Each row is a point on a tangle of strands that fork, close into loops and nearly touch. The rows are in no order.
Two points are linked if the straight distance between their rows is under 65.1. Some points are linked to none.
z831: [ 10  -3   5   9   3   7  -7 -25 -27  23  -9  28 -49 -18  10 -18   6   3
 -28  18  -4 -25  24]
z172: [ -2 -12  24   7  -2  24 -34 -12  15 -18  -1 -18  40   2  13 -13   9  -3
  14   5   6   2 -28]
z550: [-18  -7   7  -1  22  38  -1 -22 -10  -3  29  10 -15  -6  12  -7  12 -29
 -25  49 -11  18 -20]
z470: [ -3 -10  35 -38  38   6  10  22  -3 -23 -38   6  19 -12 -12  16  22  21
 -18   0   7  15 -33]
z380: [ 12 -17 -21  23 -13  24 -22  -8 -25  -7   0 -14   1  41  32 -11  -8  32
   9   5   0  24  -3]
z346: [ 18  32   7 -17  -3 -35 -15  19   2 -20  -9 -13  60 -28 -22  16  11  23
  32 -50   4  -7 -46]
z507: [ -1  14 -17  24  -9 -16  -1 -11 -31  23  46 -22  -9  22  -3 -20  -2  33
  26  18 -12  24   7]
z500: [ -6 -44 -16   3 -28 -25  19   1  -6   4  -4  39  -9   6  24  21  14  17
  -4   3   4 -16 -10]
z18: [  5  26  -5  22  -9 -51 -11  31  16 -41   0 -18  40 -16 -29   6  11  23
  54 -23  19 -14 -24]
z395: [  1  -7  18 -26  11  -6 -14  28  11 -16 -36 -20  31  -1  -6  22  -6  16
  22 -38  -3  -7   0]
z463: [ 13 -16   5 -24  24  13 -12  22  27 -13 -15   1  35  32   8   6  -8   3
  -5   3   0  28 -25]
z793: [ -2  -7   6 -20   8 -27   5  21  30  -6  12 -27  34  10 -23  11  18 -23
  38  -4   3  -7   1]
z566: [  8  56  -6  23  -3 -28  12   6   9  25  40 -31  -5  11 -38 -16  -9  -1
  26  -8  -1  26  10]
z484: [ -7 -20  22  11   6   5  -3   8  13  -4 -19  21 -20 -17  11  14  12 -20
 -18  29   5 -25  19]
z171: [ -4  10   3 -11 -15   8   9 -48 -13  40  24   8 -41 -13 -15 -13  -8 -29
 -31   6   5  -8  24]
z496: [ -7   5 -20  11  -5 -45   3  38  -1 -46  14 -31  29  -8 -20  15  29  20
  63 -21  10 -13 -16]
z554: [-19  32 -36  17 -14  -4  26  -5 -11   2   1  -2  -9  14   9   7   4  11
  14 -55  -8  44   5]
z907: [-16 -40  -2  15   4   3  -9  -2 -17 -12  14   0   4  21  21   5  33   7
  25  25  -5  10 -19]
z682: [  4  14  20   1 -12  14 -14 -50 -24   6   8 -27  -2  -9  -6 -45  23   5
   4  -9   7   4 -30]
z320: [  4 -11  11  31 -31  -3  -6 -23  -8  19  -7  25 -46 -18  18  -9   1   4
 -19   4   5 -44  29]
z279: [ 20 -12   0   9  14   7 -29  26  14 -15 -16 -13  -3  44  11   6 -33  12
  11   3   4  -5  34]
z727: [ 14  -7  -3  33 -14  41 -37 -11 -22 -16  -7 -28   6  20  28 -14 -17  30
  10  -2   7   7   1]
z478: [  8  35   5  23 -14   8  -1 -11 -20  21   3 -38 -33  11  -9 -28 -19  21
   0 -11   5  10  34]
z509: [  8  -9  37 -29  30   7 -15  18  -1 -19 -31   5  29 -10  -3  -1  20  26
  -6  -2   6  17 -58]
z430: [ -3  -7 -16  26 -53  17   7 -34 -12  25  29   4 -25 -16  14   9 -14 -10
 -25   5   4 -23  32]
z810: [-15 -29  -7 -24  -7 -45  37  -2  -2  10  23  53 -16 -28 -29  13  27 -22
   4   6   5 -29 -21]
z914: [ -8 -20  15 -33   0  -1  24  23  20  -4 -41  28  17 -24 -12  36   0   1
 -30 -18  13 -20  -3]
z135: [ 13  13  35 -23   2  -4 -35   3   5  -1 -27 -12  51 -24  -2  -8   1  13
   7 -40 -10  -1 -53]
z352: [ 28  12 -14  13  18  48 -12 -24 -42  19 -12   1 -42 -10   4 -36  -4   6
 -39  35   4 -12  21]
z108: [-15 -13  12 -39   1  24 -13   6  19   4 -25   5  32 -10  24  27 -14 -20
 -14 -36 -13  -4  -4]
z636: [ -3 -33   6 -21  -9  -9  37  16  36  -1 -22  36  12 -18 -10  32   2  -8
 -24  -3  14 -25 -14]
z92: [ 26  17  13  -1  -7  11 -22 -35   1  10  -6 -12  36  12  -9 -43  -9  10
 -17  -7  12  21 -41]
z736: [-20  -3  28 -14  11  -9  32  10  14  -8   5  70 -38 -31 -10  -2 -10 -27
 -43  24   7  -6 -26]
z73: [ -8  -1   6  -4  10 -21  -1  11  25   9  32 -22  19  10 -25  -3  19 -30
  43  15  -8  -6   4]
z537: [-22  46 -14  37 -17 -15   2  14  12 -24   5 -24  13 -19 -10   3  13  15
  52 -49   3  15  -8]
z952: [ 17   7  -3  18  17  58 -16   1  -8   0  34 -27   4  -7  -5 -25 -10  -6
 -25  73  -3  12 -17]
z617: [ -1  -3  18  -1   4 -13  -2 -22 -25  28  -2  10 -45  -4  -2 -11  16  -7
  -5   7  -6 -12  24]
z341: [ -4  11  -7  18 -23  17  -9   3  15  -1  -9 -21 -10  18   7  11 -38 -11
  -2 -21   3 -12  54]
z860: [ -7  17  20 -25  23  32  10 -27  12 -10 -14  33 -31 -23   2 -14  -1 -39
 -50   4   3   2 -10]
z610: [-18   7   9  -1  40  28   1 -16 -13 -12  38  26 -30  -8   5 -22  -1 -19
 -31  65 -11  21 -18]
z780: [  4  32   2   5   0 -25  14  15  -7   4 -26  -5 -26  17   1  -3  -5  19
  12 -38   1  12  29]
z46: [ -5 -18   1 -23   6 -17   0  34  32 -27  -3 -36  48   6 -25  14   9 -13
  38 -17   1  -7  -9]
z517: [-12  10  18 -15  -6 -24  11 -15  21   6  -6 -19  -2 -14 -17   5  19 -35
  25 -29  -1 -21  28]
z719: [ -4   3  -4  -2 -18  14  -4 -18  10   8  30 -31  23  26  -8  -4   0 -22
  14   2  -3  17  -1]
z452: [ 18  22  46  -7  -5  -9 -23 -19  24  -2 -13 -29  23 -17 -20 -24  16 -12
  18 -20   7  -7 -20]
z373: [-14 -12  36   5  20  50 -24   6  23 -35 -23 -14   7 -18  18  14   7 -15
  -8  15   5  -7   1]
z265: [ -2 -14  10  40  -4  -9 -26  12 -13  -3  20 -22   2  21   6 -21   8  29
  44  26  -4  -5   1]
z790: [ 11  23  24 -16  28  14 -12 -21   2  30  27  -8 -29 -11 -39 -51  -1 -16
 -12  43  -1   5  -8]
z276: [ 11  -8  17  26  17  34 -12  13  11 -20 -26  17 -16 -10  17  10  -5 -14
 -27  34  -1 -18  26]
z458: [-13 -27 -29  22   0  -9 -14  20   3   5  33  -7   3  29   8  11 -20   8
  29  27 -15  -6  38]
z197: [  1  -6  18 -25  16  37 -24   8   7  -6 -40   4  19  -7  26  20  -8  -9
 -26 -24 -10   1  -2]
z762: [  3  -7  10  24  -7  24 -21  -3   4   1 -13 -17 -21   3   7   3 -14 -10
  -1   6   4 -24  47]
z784: [ 19  48  -6  -4  -2 -27   8  -5  -5  -3  -1  -9   6   2 -12  -6  14  13
  28 -54  -1  26 -31]
z153: [-20  12 -35   7  -9 -33  29  23 -19 -21 -19   0  -4  -4   3  32  21  28
  24 -44   0   3   6]
z989: [-17 -20   7 -29  -4  -6  30   3  32   5  -7  47   2 -10  -5  19   0 -33
 -31   0  10 -10 -22]
z771: [ -7  10  24 -21   0  13  -6 -46 -21   6  -9  -6 -18 -11   1 -26  25 -16
   0 -21   0  -2  -9]
z53: [ -5  55 -22   0  -4 -27  14  14   4 -19   2 -13   2 -19  -9  15  30  13
  40 -53   1  21 -22]
z268: [ -1   3  21  22  10  57 -22 -16 -10 -21  -5 -22 -15 -26  11 -17  20 -17
 -22  39  -1 -19   6]
z120: [ 36  20 -12   6  11  58 -12 -19 -39  18   3 -28 -28 -14  -5 -41  -5  14
 -32  40   7 -16   2]
z370: [  1 -17 -13 -17  13  26  13 -17  -8 -11 -19  56 -18  -1  29   6   0 -16
 -51   9   2  16 -31]
z389: [-19   8 -18  17 -10 -30  15  -6 -16   2  27 -21  -7  10  -2   1  28   2
  42 -10  -8   7   2]
z299: [ -9 -16  33  -3   2  14   0 -11   2  -1 -30  17 -30 -23  10   3  21 -13
 -19   7   7 -25  14]
z436: [-10 -16  29 -18  11 -30  23   2  -2   9 -19  34 -25 -16 -22   8  26 -19
  -7   7   8 -21  -3]
z286: [  5   0   0 -20 -12  21  11 -34  17  23  -9  33 -15  -2   5   2 -17 -41
 -35 -10   5  -6   8]
z704: [ 11  24  12   9 -25  23 -25 -40 -24   2  -9 -46  -1  -7   5 -46   0  25
   0 -15   9  -9 -10]
z986: [ -2 -15  15 -12  32 -23   2  17   5  10  13  11  -9  11 -15   3  18 -14
  14  35 -13  10   0]
z624: [ 12   7  24  -8   7  -7 -19  10  10 -11 -29 -21  20  14  -2  -1  -6  17
  17 -36   1   0  -5]
z351: [ 26   2 -17  13  29  47  -1   0  -3   6  12  25 -19   1   4   0 -21 -27
 -49  54 -12  17  17]
z874: [ -9 -29 -20  16 -37 -40  28  14  -5   4  -4  34 -22  -4  13  15  13  29
   8 -15   1 -31   0]
z520: [  7 -12  13 -34   9 -14   7  20 -14  -7 -44   4  15  -7   3  30   6  27
  -2 -33   2  -2  -6]
z170: [ 30  36 -21  -9   8 -51   5  35  23 -18   2 -12  50  12 -29   9   6  10
  33 -25  14  10 -30]
z786: [  2  15  19 -30   9  18 -10 -46 -29   2 -26   6 -18  -6   8 -31  18   0
 -10 -30   1  14 -29]
z779: [ -8  -9  11 -16   8  -3  23   5  38  12   6  51 -25 -15  -9   6  -8 -40
 -41  24   2  -4 -12]
z883: [ -9   0 -50 -27 -21 -44  44   9 -11 -12  -6  27  16 -14 -11  38  13  11
  -4 -53   3  -7  -7]
z195: [ 13 -22  18  14  22  -1 -20   9 -15   7  -9   3 -24  16   8 -11  13  16
   5  35  -7   0  13]
z446: [-13 -13  -9   8 -29 -14  11 -16  23  42  41  21 -12  -3  -5   8  -8 -26
  -8  11 -10 -26  24]
z111: [ 28  -7 -20   4   9  52  -4  -4   5   8  -5  15  -8  14  17  12 -25 -28
 -44  23  -3  12  26]
z713: [  5  11  -8 -45   2 -38  34   9  12   0 -24  12   8 -15 -33  33  10 -20
  -4 -44   6 -12   6]
z263: [ -3  19  -6 -20  -4   0   1   1  26  -4   7 -25  36  23   6   9 -14  -7
  22 -45 -11  21  -1]
z97: [-22 -26 -18  -6  -6 -17  10   3 -15 -17  -3 -14  20  13  22  23  22  13
  33 -23 -11   8 -11]
z893: [-11   7   9  -7 -14  -6  -8 -25 -22 -14  -4 -17  15 -13  17   5  33  15
  33 -45  -7   7 -29]
z834: [ 15 -17  25   6  43   8 -12  29  -6 -15 -18  16 -19  19   9  -1   9  16
 -16  49  -1   7  -4]
z770: [ 21   6  32 -12  13  15 -27   2   7  -7 -32 -17   7   4   9 -20   2  11
  -1 -16   6   0  -1]
z799: [-23 -14  10 -21   6  21   2 -21  10   0  13   0  15   7   0   2  31 -36
   5  11  -4   9 -20]
z801: [-20 -44  -5 -10 -13   4  -1   9   0 -20 -23  12  21  -2  27  39   2   8
  -1 -17   6 -14   6]
z208: [-32  12  -8  20 -10  -1 -13  19  16 -35 -11 -38  18   1   3  15 -26  13
  53 -54  -6  -5   8]
z588: [ -3  12  35 -11  27  -3 -11 -17   3  32  24   5 -31 -12 -32 -31  17 -23
   3  38 -10   2   6]
z253: [-29  20   1   7 -14  -5  -4  14  15 -13 -26 -24   4 -11  11  21 -21   3
  25 -63  -9  -3  32]
z755: [-24  14 -23  32 -20 -13   8   6  -2  28  32 -16 -19  10  -1   1 -24   2
  10   2 -13   2  56]
z465: [-26   6  37 -20  20  -5  34  -1  14 -39   1  41 -24 -31  12   4  -7 -32
 -53  27  -2  -4 -26]
z57: [ 11  40   1  26 -21  -6 -24  -4  15   2 -13 -21  48   3  -4 -22 -40  21
  11 -44   8  19 -14]
z4: [ 11 -11 -22  34 -44   5   7 -10  13  26  28  29 -19   1  24  11 -29   3
 -20   5   1 -33  27]
z126: [-24   1 -29  30 -14 -36  23  24 -14 -10 -12  12 -18   8  16  14   5  27
  22 -33  -7   5  26]
z464: [ 12  -7  -5  35 -31 -10  -3  -8   7  27  -2  28 -36  -2  16   5 -19   7
 -15   3  -2 -27  38]
z943: [-22 -41  -1   3  -4 -16   1   8 -14 -13   2  -6  17  12  11  14  38   4
  35   7   0  -4 -17]
z401: [ 18 -27  -1   4   0 -23   8  25  13  12 -25  37 -24  12   6  15 -10   7
 -20  14   8 -22  23]
z138: [-19 -10   7   2  -9  20  -6 -27  -6  32  44 -15 -14 -12 -10  -4   9 -26
  -1  31  -9 -10  22]
z246: [-17   7  -9  15 -49  13   9 -32   2  15   1  -2 -14  -9  23  10 -13  -8
 -13 -30   7 -15  29]
z251: [ 17   0  -9 -32  11  -6  -5  11  29  -5  -4 -13  47  28  -2   7 -14  -7
  14 -24  -6  28 -20]
z133: [ 13 -20  14  -9  32   4  -6  34  12 -13 -19   9  11  27   6   3   8  11
  -2  26   3  20 -15]
z769: [ 28   6 -10  -7   7  41 -17  -9   1   8 -18  -3  -3  26  16  -4 -21  -2
 -29  -5  -1  13  21]
z283: [-33 -21  43 -13  21   6  21  26   3 -40 -26  11   0 -23   7  27  20   2
 -22  32   4  -5 -13]
z841: [ 16  31  -4  35 -20 -19 -15  -4  23  -1   2 -15  54  21 -14 -31 -39  11
  10 -21  16  19  -9]
z469: [  5 -15  -6 -14   0 -19   6  22 -19  -8 -42  10   1  14  20  30  -7  34
  -3 -40   3   2   7]
z3: [ -2  36 -12  -1   5 -13  -3  31   9 -16 -28 -15  19   7   9  14 -21  32
  26 -65  -3  27  -5]
z511: [ 24  10 -18 -25  11 -27   6  18  19 -13   9  -7  52  25 -16   6   6   6
  26 -17   1  25 -39]
z220: [ 19   9  -8  18 -20  21 -24 -17 -38  26  35 -44  -7 -11  -8 -48 -13  25
 -10  53  14   2 -20]
z946: [-31  -9 -14   0 -12 -22   8  13 -25 -30 -22 -12  17  -9  17  32  17  32
  33 -48  -6  -5  -3]
z160: [ 18  40 -13   7  -3 -29  14   0  -3  24  36 -19   1  32 -29 -26  -8  -1
  16  -6  -1  33  -1]
z716: [ 13   4  21  14  32  40 -18  13  18 -25  -3 -10   5   3  15 -15   1  -6
 -22  43  -5  12  -9]
z906: [  7   9   0  -2  38  24   6 -11 -22 -11  -9  54 -50  -6   9 -27  -4 -13
 -52  32  -6   9 -14]
z475: [ 21  -7 -26  26  18  46  -6  -9 -24  12  24  20 -24 -18   9   2 -19  -9
 -40  67 -19   7  15]
z451: [ 18 -18 -21   6  -5  17   2  -4  13  22  11  54 -24   0   9   8 -16 -19
 -40  27  -9  -3   4]
z192: [-24  -9  -5   1 -12  -8   4 -20   5  31  38   7 -14  -4  -8   9   5 -30
   4  23 -12 -10  30]
z723: [ -5 -45  -8 -11 -12 -18  26  -1 -18   0 -22  46 -10  -2  12  23  19  19
 -17  -4  11 -15 -24]
z38: [  0 -45  -1 -15 -16 -29  43  12  -5  -1 -11  55  -6 -15 -21  23  13  29
 -19  -9  21 -28 -28]
z823: [ 19  18  -9 -17   3  15  -3 -22  -6  30  16 -15 -10  30 -13 -30 -15 -13
 -15   7   5  21   4]
z528: [ 16   6   6  11   7  31  -7 -27 -23  12 -17   9 -46 -14   3 -29   7  -6
 -37  27   4 -19  20]
z435: [-11 -15 -44 -13 -36 -42  42   4  10 -11   3  21  20 -19   0  33  10   3
   0 -45   0 -19  -3]
z88: [ -7 -10   7  -5   3 -32  14 -13 -14  20   0  18 -30  -1 -10   0  22 -11
   1   4  -2 -14   7]
z650: [ 24  -6  27  20  26  36 -36  20  14 -23 -15 -15   8  10   5 -23  -7   8
  -6  38   6   0  -2]
z230: [ 10  30  -9  34 -15 -37 -11  13  22 -13  19 -17  47  19 -21 -16 -14   7
  41 -12  11   7 -14]
z809: [ 10  14 -14  13  -4 -36  19   7  -9  18 -20  23 -32  28  11   2 -14  16
  -6 -20  -3   9  38]
z969: [ 10  19   4 -19  16  41  -8 -25 -20  22  34 -17 -24 -15 -25 -44  -3 -18
 -24  55   5  14 -14]
z651: [-15 -21 -29  -6 -44 -27  30  -3  22  -2  -6  23  12  -8  15  27  -5   0
  -2 -39   2 -24   3]
z274: [ 11 -32   1  -5  15 -13   2  38  10  -2 -28  21  -9  18  10  23  -9   7
  -5  17  12 -10  27]
z718: [  9   3  -9  34 -29   9 -26 -10 -29  24  43 -43   5   2  -3 -35 -16  30
  13  48   8   6  -4]
z211: [ -2 -17  17 -41  36  -4  20  14 -10 -15 -32  27  -2  -4 -10   9  15  -4
 -20   0   8  26 -34]
z647: [ 11  17  21  12  38  40  -4  16  19 -40 -12   7 -15 -10  14  -5 -10 -23
 -38  46 -13  -1   7]
z737: [-30   8 -26  26 -14 -36  15   9  11  25  31   2 -12   0  -8   7 -13  -5
  23   1 -18  -9  50]
z262: [ 11  -7 -32 -29  15 -39  19  23   4 -13   8  -5  25  22 -17  17  18   3
  29  -9  -2  19 -23]
z325: [  0   8  -3 -36 -14 -23  23 -10  17  17 -27  20   3 -11   0  24  -8 -19
 -18 -53   1 -10   5]
z217: [-20 -51   7  -2   1   8   0  26   1 -29 -33  13  21  -5  21  40  16   9
   1   7  11 -16  -2]
z379: [ 27  12  -4  15  13  48 -16 -13 -10   0  13 -19   6  -2 -10 -52  -5   3
 -32  59   7   6 -34]
z161: [  9 -19 -18  -1  -3   3  -7  -9 -25  -6 -17   9  -5  39  36   4   6  26
  -7 -11  -4  24  -2]
z14: [ -1 -13 -21  -7 -10 -54  27  -2  16  38  34  52 -26  -5 -16   0 -11  -1
   8   6 -13 -14   5]
z836: [ -4  -5 -17  15   1 -19  -5  23  10  -3  27 -23  11  31   3   3 -10   6
  39   4  -9   5  18]
z850: [-13 -16 -31  27 -31 -45  34  21   1  -4  -6  26 -19  -6  11  21  -3  27
  14 -26   4 -21  22]
z146: [  0 -15 -11  -1 -31 -32  26 -11  23  40  29  45 -25   0  -5   6 -14 -10
  -4  -3  -4 -21   8]
z429: [ 26  11  -9  33 -13  34 -31  -8 -31  -8  -6 -38 -15  12  14 -35 -20  32
  -4  13  16  -2  12]
z955: [-27 -37 -31  -4  -9 -43  30  32  -8 -29   3   0  20 -13 -16  31  21   8
  26  -7   1 -33  17]
z918: [ -1  47   2 -24  -3 -24  14   3  18  -2 -14 -20  17 -10 -16  21   5 -11
  14 -67  -8   9   2]
z904: [-27   2  -6   7  -6 -16  -8  30  -3 -39 -18 -28  28 -17   6  28  -6  31
  47 -61  -7 -13  -9]
z835: [  0 -33  -9   6   7 -13  -8  40   2 -16 -22   6   2  31  16  26 -21  18
  11  10   1 -11  30]
z71: [-10 -37  -1  16  11  13 -18  -1 -23   1  25  11  -9  19  22  -8  26   7
   3  56 -12  19 -18]
z292: [ 10   4   1  -3 -18  22 -19 -14  24   0  20 -35  49  28  -3 -12 -21 -14
   3  -8  10  19 -13]
z131: [-19   1   8 -30  -5  33 -17 -16  20   1  -5 -21  34  -3  14  22  -4 -29
  -1 -32 -11   4   3]
z978: [  8  36   9  27  -4  -2  -7  -2  -8   2 -20 -25 -33  19  12 -24 -11  27
   9 -32   2  10  32]
z832: [ -5   2  -3  -8  -7  30   2 -38 -17  37  34 -11 -26 -21 -12 -10  -5 -27
 -26  32   1  -5  20]
z571: [ 19  -9 -15   4  -8 -47  20  16   4  27 -10  48 -31  18   5  10 -17  15
 -15  -4  -5  -9  18]
z696: [  2  13  -4 -20  -9  -6  15 -11   9  11 -22   6  -2   6  12  16  -6 -11
  -6 -43  -3   6  21]
z45: [-24 -39  28   0  19   8  -3  36   4 -37 -29   9   6  -5  13  25  26  11
  -3  30  14 -12  -3]
z148: [ 11  34 -14  -5  -1  -7  14 -16 -18  41  33 -19 -16  29 -18 -24 -22   2
  -2   3  -5  37   7]
z515: [-11   5  30 -45  20  19  -6 -14  10  -7 -17   4  10 -17  -1   1  17 -30
 -12 -23  -6  12 -31]
z362: [ 17   8  43 -25  20  -2 -26  -5  -4  -2 -35   4  34 -23  -3 -21  15  14
  -2 -21   0  13 -65]
z992: [  0   0   5 -18  -3   5  13 -22   8  28   8  20 -23   3  -8  -5 -11 -39
 -30   1   5  -7  22]
z129: [  2  11 -12  24  -5 -36   1  24  13  -9  23 -25  21  22 -17 -13   0  11
  48  -3   1   9  -7]
z358: [  1  16  -4   4 -13  -3   2 -28 -23   4   2 -16  -5  19  10 -19   9  15
  10 -26  -5  22  -9]
z916: [  7  32   7  12  -8 -40 -26  25  14 -26 -12 -13  61 -23 -12  10 -14  24
  43 -49   8  -9 -30]
z410: [ 25  47   8  -4  -7 -36 -12 -21   4  -3  -5  -7  39  -3 -18 -17  10   9
  17 -44   6  16 -47]
z734: [ 10  16 -11  11 -24  29   2 -13 -17  24  19 -51 -13   3  -2  -2 -30 -10
 -14  16  11   0  35]
z760: [ -1 -16 -11   2  18  15 -14   1  10  28  40   7   0  10  -6   7  -9 -18
  -5  59 -18  11  28]
z681: [  9 -10  11  22   8  22 -24  -2 -13   7  -4  -8 -20  10  10  -8   2   8
   3  27   0  -9  30]
z425: [-14 -18 -23  16 -44  16   2 -16   9  -1   3  12   8  -1  35  30 -15  -7
  -5 -21   3 -19  23]
z261: [  8  -1   1   9  18  39 -16  -2  -2  18  40 -15   4   5  -8  -9 -10 -12
 -12  65  -8  22  -1]
z164: [-15 -36 -23   6 -40  -9   9   3  16 -12 -10  17  22  -3  33  36 -10  10
  -1 -34   3 -27  11]
z275: [ 16   4 -10  -5  22  35   9 -16  -5 -22 -17  59 -28  -5  27  -7 -11 -16
 -61  24  -1  11 -25]
z838: [ -9 -12  12 -34  43 -13  18   7 -21 -14 -18  42 -21   3  -3 -10  14  -4
 -18  19   9  31 -38]
z876: [ 10  31 -16  15 -19  23   2 -10 -22  27  14 -37 -31   6   2 -15 -33   9
 -17   5   6  10  41]
z804: [-12  39  -5  38 -22  -5   2  -1   3  21  34 -47  -4   6 -24 -26 -13   9
  31  -5   5  14  18]
z17: [ -2 -27  -8 -25 -12 -43  43   9  -4  -3  -5  39   0 -25 -34  27  18   0
  -4 -16  18 -31 -12]
z383: [-16 -15  31  -7   3 -11  12 -16  -7   8 -21  46 -43 -32  -4  -8  24 -18
 -24   6  12 -33 -13]
z190: [  4  11  -9  14  17 -38   0   5 -19  24  24   3 -15  28  -6 -11   1  26
  31  15 -17  22   7]
z315: [ 17  29  12 -17  -5 -26 -21  -6   8  -2  -9  -1  66 -15 -15  -3   6   8
  18 -41  -1   5 -54]
z84: [-24  29 -25  40 -23   7  10  14  -7  18  28 -40 -17  13  -9  -9 -29  13
  18  -2   2  27  31]
z110: [ 16  11  30 -19  20  37 -38   4  20 -10 -45 -14  12  -9  15 -14  -4   8
 -13 -17  -5  -1 -13]
z35: [ 22 -13  19  18  15   4 -33  22  18 -17 -12 -15   4  29  -1 -17 -15  11
  21  16   9  -6   9]
z245: [-24 -25 -19   0  -2 -35  16  29 -14 -38   5 -22  19  -6 -16  26  28  16
  53 -15   1 -19   5]
z494: [ 11  -9  17  17 -10  37 -39 -13  11 -11  10 -37  38  13   8 -20 -12  -5
   5  17  12   9 -19]
z392: [-32  -4 -23  21 -22 -40  20  12  15   9  21   1  -3  -8  -4  15   6 -10
  30 -12 -10 -22  41]
z222: [  8   4  -8  36  29  65  -4  -9 -31 -13  16 -13 -23 -39   9 -19   5  -1
 -33  70 -16 -11  -2]
z207: [ -3   3   2   2  41  17   4  -9 -19  -8  20  61 -47 -15  10 -26  -9 -13
 -43  58 -11  12 -11]
z598: [ -1 -10  15 -36  11  -8  -7  33  14 -18 -16 -24  53 -13 -17  27   3  10
  27 -34   0  -9 -20]
z194: [ -3 -14  -1 -33  13  23   0  -9 -10 -11 -31  38  -3  -2  26  14   1  -7
 -42 -10  -7  18 -27]
z612: [ -9 -33  -9 -19   0 -45  26   4   6  29  31  72 -26 -20 -24   6   4  -9
   0  25  -2 -11 -18]
z788: [-11 -17 -14  13   1   4 -17   7   1  26  40  -4   4  18  -1  11 -13   0
  18  47 -19   3  39]
z248: [  5  13  -9 -16   8  45  -5 -32 -27  27  21  -9 -39 -31 -16 -26 -10 -28
 -34  40   6  -8   6]
z67: [-26 -17   1 -10   9  24   5 -19   0   1  20  13   0   2  11   1  19 -36
 -15  32  -4  14 -20]
z360: [ 21  17   7  15  -6  21 -19 -28 -35   2 -22 -24 -26  13  21 -44   4  38
  -4  -7   5  -1   5]
z293: [  2  -1  31  21   4  68 -33 -12   3 -30 -20 -28   5 -24  14 -14   2 -13
  -9  16   2 -25  12]
z52: [ -4 -25  -9 -17  -9 -41  44  18  -5 -11 -16  23  12 -29 -36  39  26  20
   0 -24  19 -38  13]
z629: [  1  -2  -1   1  -7  -1 -12 -12   3  34  54 -30  18  16 -24 -18   2 -14
  21  34  -1  17   2]
z956: [  6 -24 -25  -5   8 -12   6  -4 -22   8  -1  34 -14  34  22  13   2   8
 -15  14  -9  19   0]
z614: [ -8  -4   6 -11 -14  27  -7 -19  19   3   2 -27  12   7   4   7   0 -31
   4 -15   0  -4  18]
z431: [-13   1   2 -10  12 -16  -7 -14   8  37  54 -19  10   2 -30  -7  11 -21
  33  27 -16   7   5]
z423: [  7  30  -1 -37   9 -35  21  17  19  -4 -24 -10  17 -15 -22  34   2  -8
  17 -61  -2  -9  22]
z519: [ -1 -28 -30 -23   7 -31  25   1 -12  13   4  42  -6  26   4  13   7  -2
  -1   6  -9  16 -11]
z357: [ -5  11 -12  39 -25  -6 -10 -10 -23  23  50 -34   6  13  -8 -28 -14  30
  23  26   2  25 -11]
z290: [ -8  19 -10   1 -13   7   1   7  20  -1 -23 -15   8  15   9  13 -32  -6
   6 -48  -7   6  41]
z750: [-14 -10  29 -14   1  14 -12 -16  22  -4   9 -23  35  -4  -1  -3  29 -22
  16  -4  -2   6 -33]
z305: [ 27  18  -1 -18  12  41 -16 -17   0  14  -1 -16  -6  20  -4 -32 -15  -7
 -26  13   5  22  -7]
z15: [ 14   5  11  36  26  55 -20  -4  -9 -18   2 -11 -24 -29  10 -20   8  -8
 -23  57  -9 -19  19]
z798: [ -9 -41 -16  -3  -6 -48  34  39   3 -12  -3  14   9 -13 -29  27  15  15
  12   4  13 -40  24]
z895: [-14 -20   2 -17  31   2  16  25  21 -10   8  30   3  12   1  18   7 -25
 -28  44  -9  13  -7]
z945: [ 14  24  23  19  -9  -5 -31  -2   9 -16 -19 -27  27   4   4 -19 -25  31
  22 -43   8   3 -13]
z236: [-20   0   3  -1 -11 -26  13   7  11  -5   1 -20   2  -5  -7  16  10 -24
  36 -21  -2 -22  34]
z186: [ 40  20  -2   8  13  50 -23  -8   4  -3  -3 -24   8   6  -1 -47 -11  11
 -32  38  15   7 -18]
z998: [  6  -9 -22  25  13  53  -9 -16 -44  10  33   2 -20 -44   7  -1  -6  -4
 -27  75 -19   6   6]
z902: [ -1  40 -11 -16  -4 -11  13  -1  19   4   1 -31  25   8  -4   9  -9 -14
  21 -63 -11  19   4]
z374: [-25  28  -7  44 -23 -14 -17  12  17 -35  -5 -29  29 -10  -3  -4 -16  24
  60 -50   3   5 -18]
z570: [ 27  14  -9  10 -14  35 -18 -23 -40  21  14 -50 -25  -8  -5 -42 -17  16
 -17  44  15  -9  -6]
z25: [-27   8  39 -13  26   6  24   7  -2 -52 -13  16 -12 -27  23  16   9 -13
 -45  35   0   1 -19]
z678: [  5  -2 -33 -21  16 -47  29  19 -10  -3   4  20   2  24 -14  21  16   3
  15 -14  -9  18  -7]

How many points has the smallest loop of links through each point below? Write none if it is on no loop.
z110 -> 15
z171 -> none
z325 -> 16
z207 -> none
z299 -> none

A fork is a point with three links, a tip a point with one. Leave the first point through the second and follow the links. Name the first fork or tip that comes.
z374, z537 -> z315
z610, z207 -> z194
z120, z570 -> z190
z262, z678 -> z786
z629, z431 -> z395

Name the points in between on the shortest way along the links from the first point to the second, in order.
z790, z245 -> z969, z248, z832, z138, z192, z446, z146, z14, z612, z810, z17, z52, z798, z955
z598, z952 -> z395, z624, z945, z57, z841, z230, z129, z836, z458, z788, z760, z261
z357, z617 -> z718, z220, z570, z120, z352, z528, z831
z97, z723 -> z946, z153, z126, z850, z874, z500
z108, z46 -> z197, z110, z770, z624, z395, z598
z907, z681 -> z943, z97, z946, z904, z208, z253, z290, z341, z762
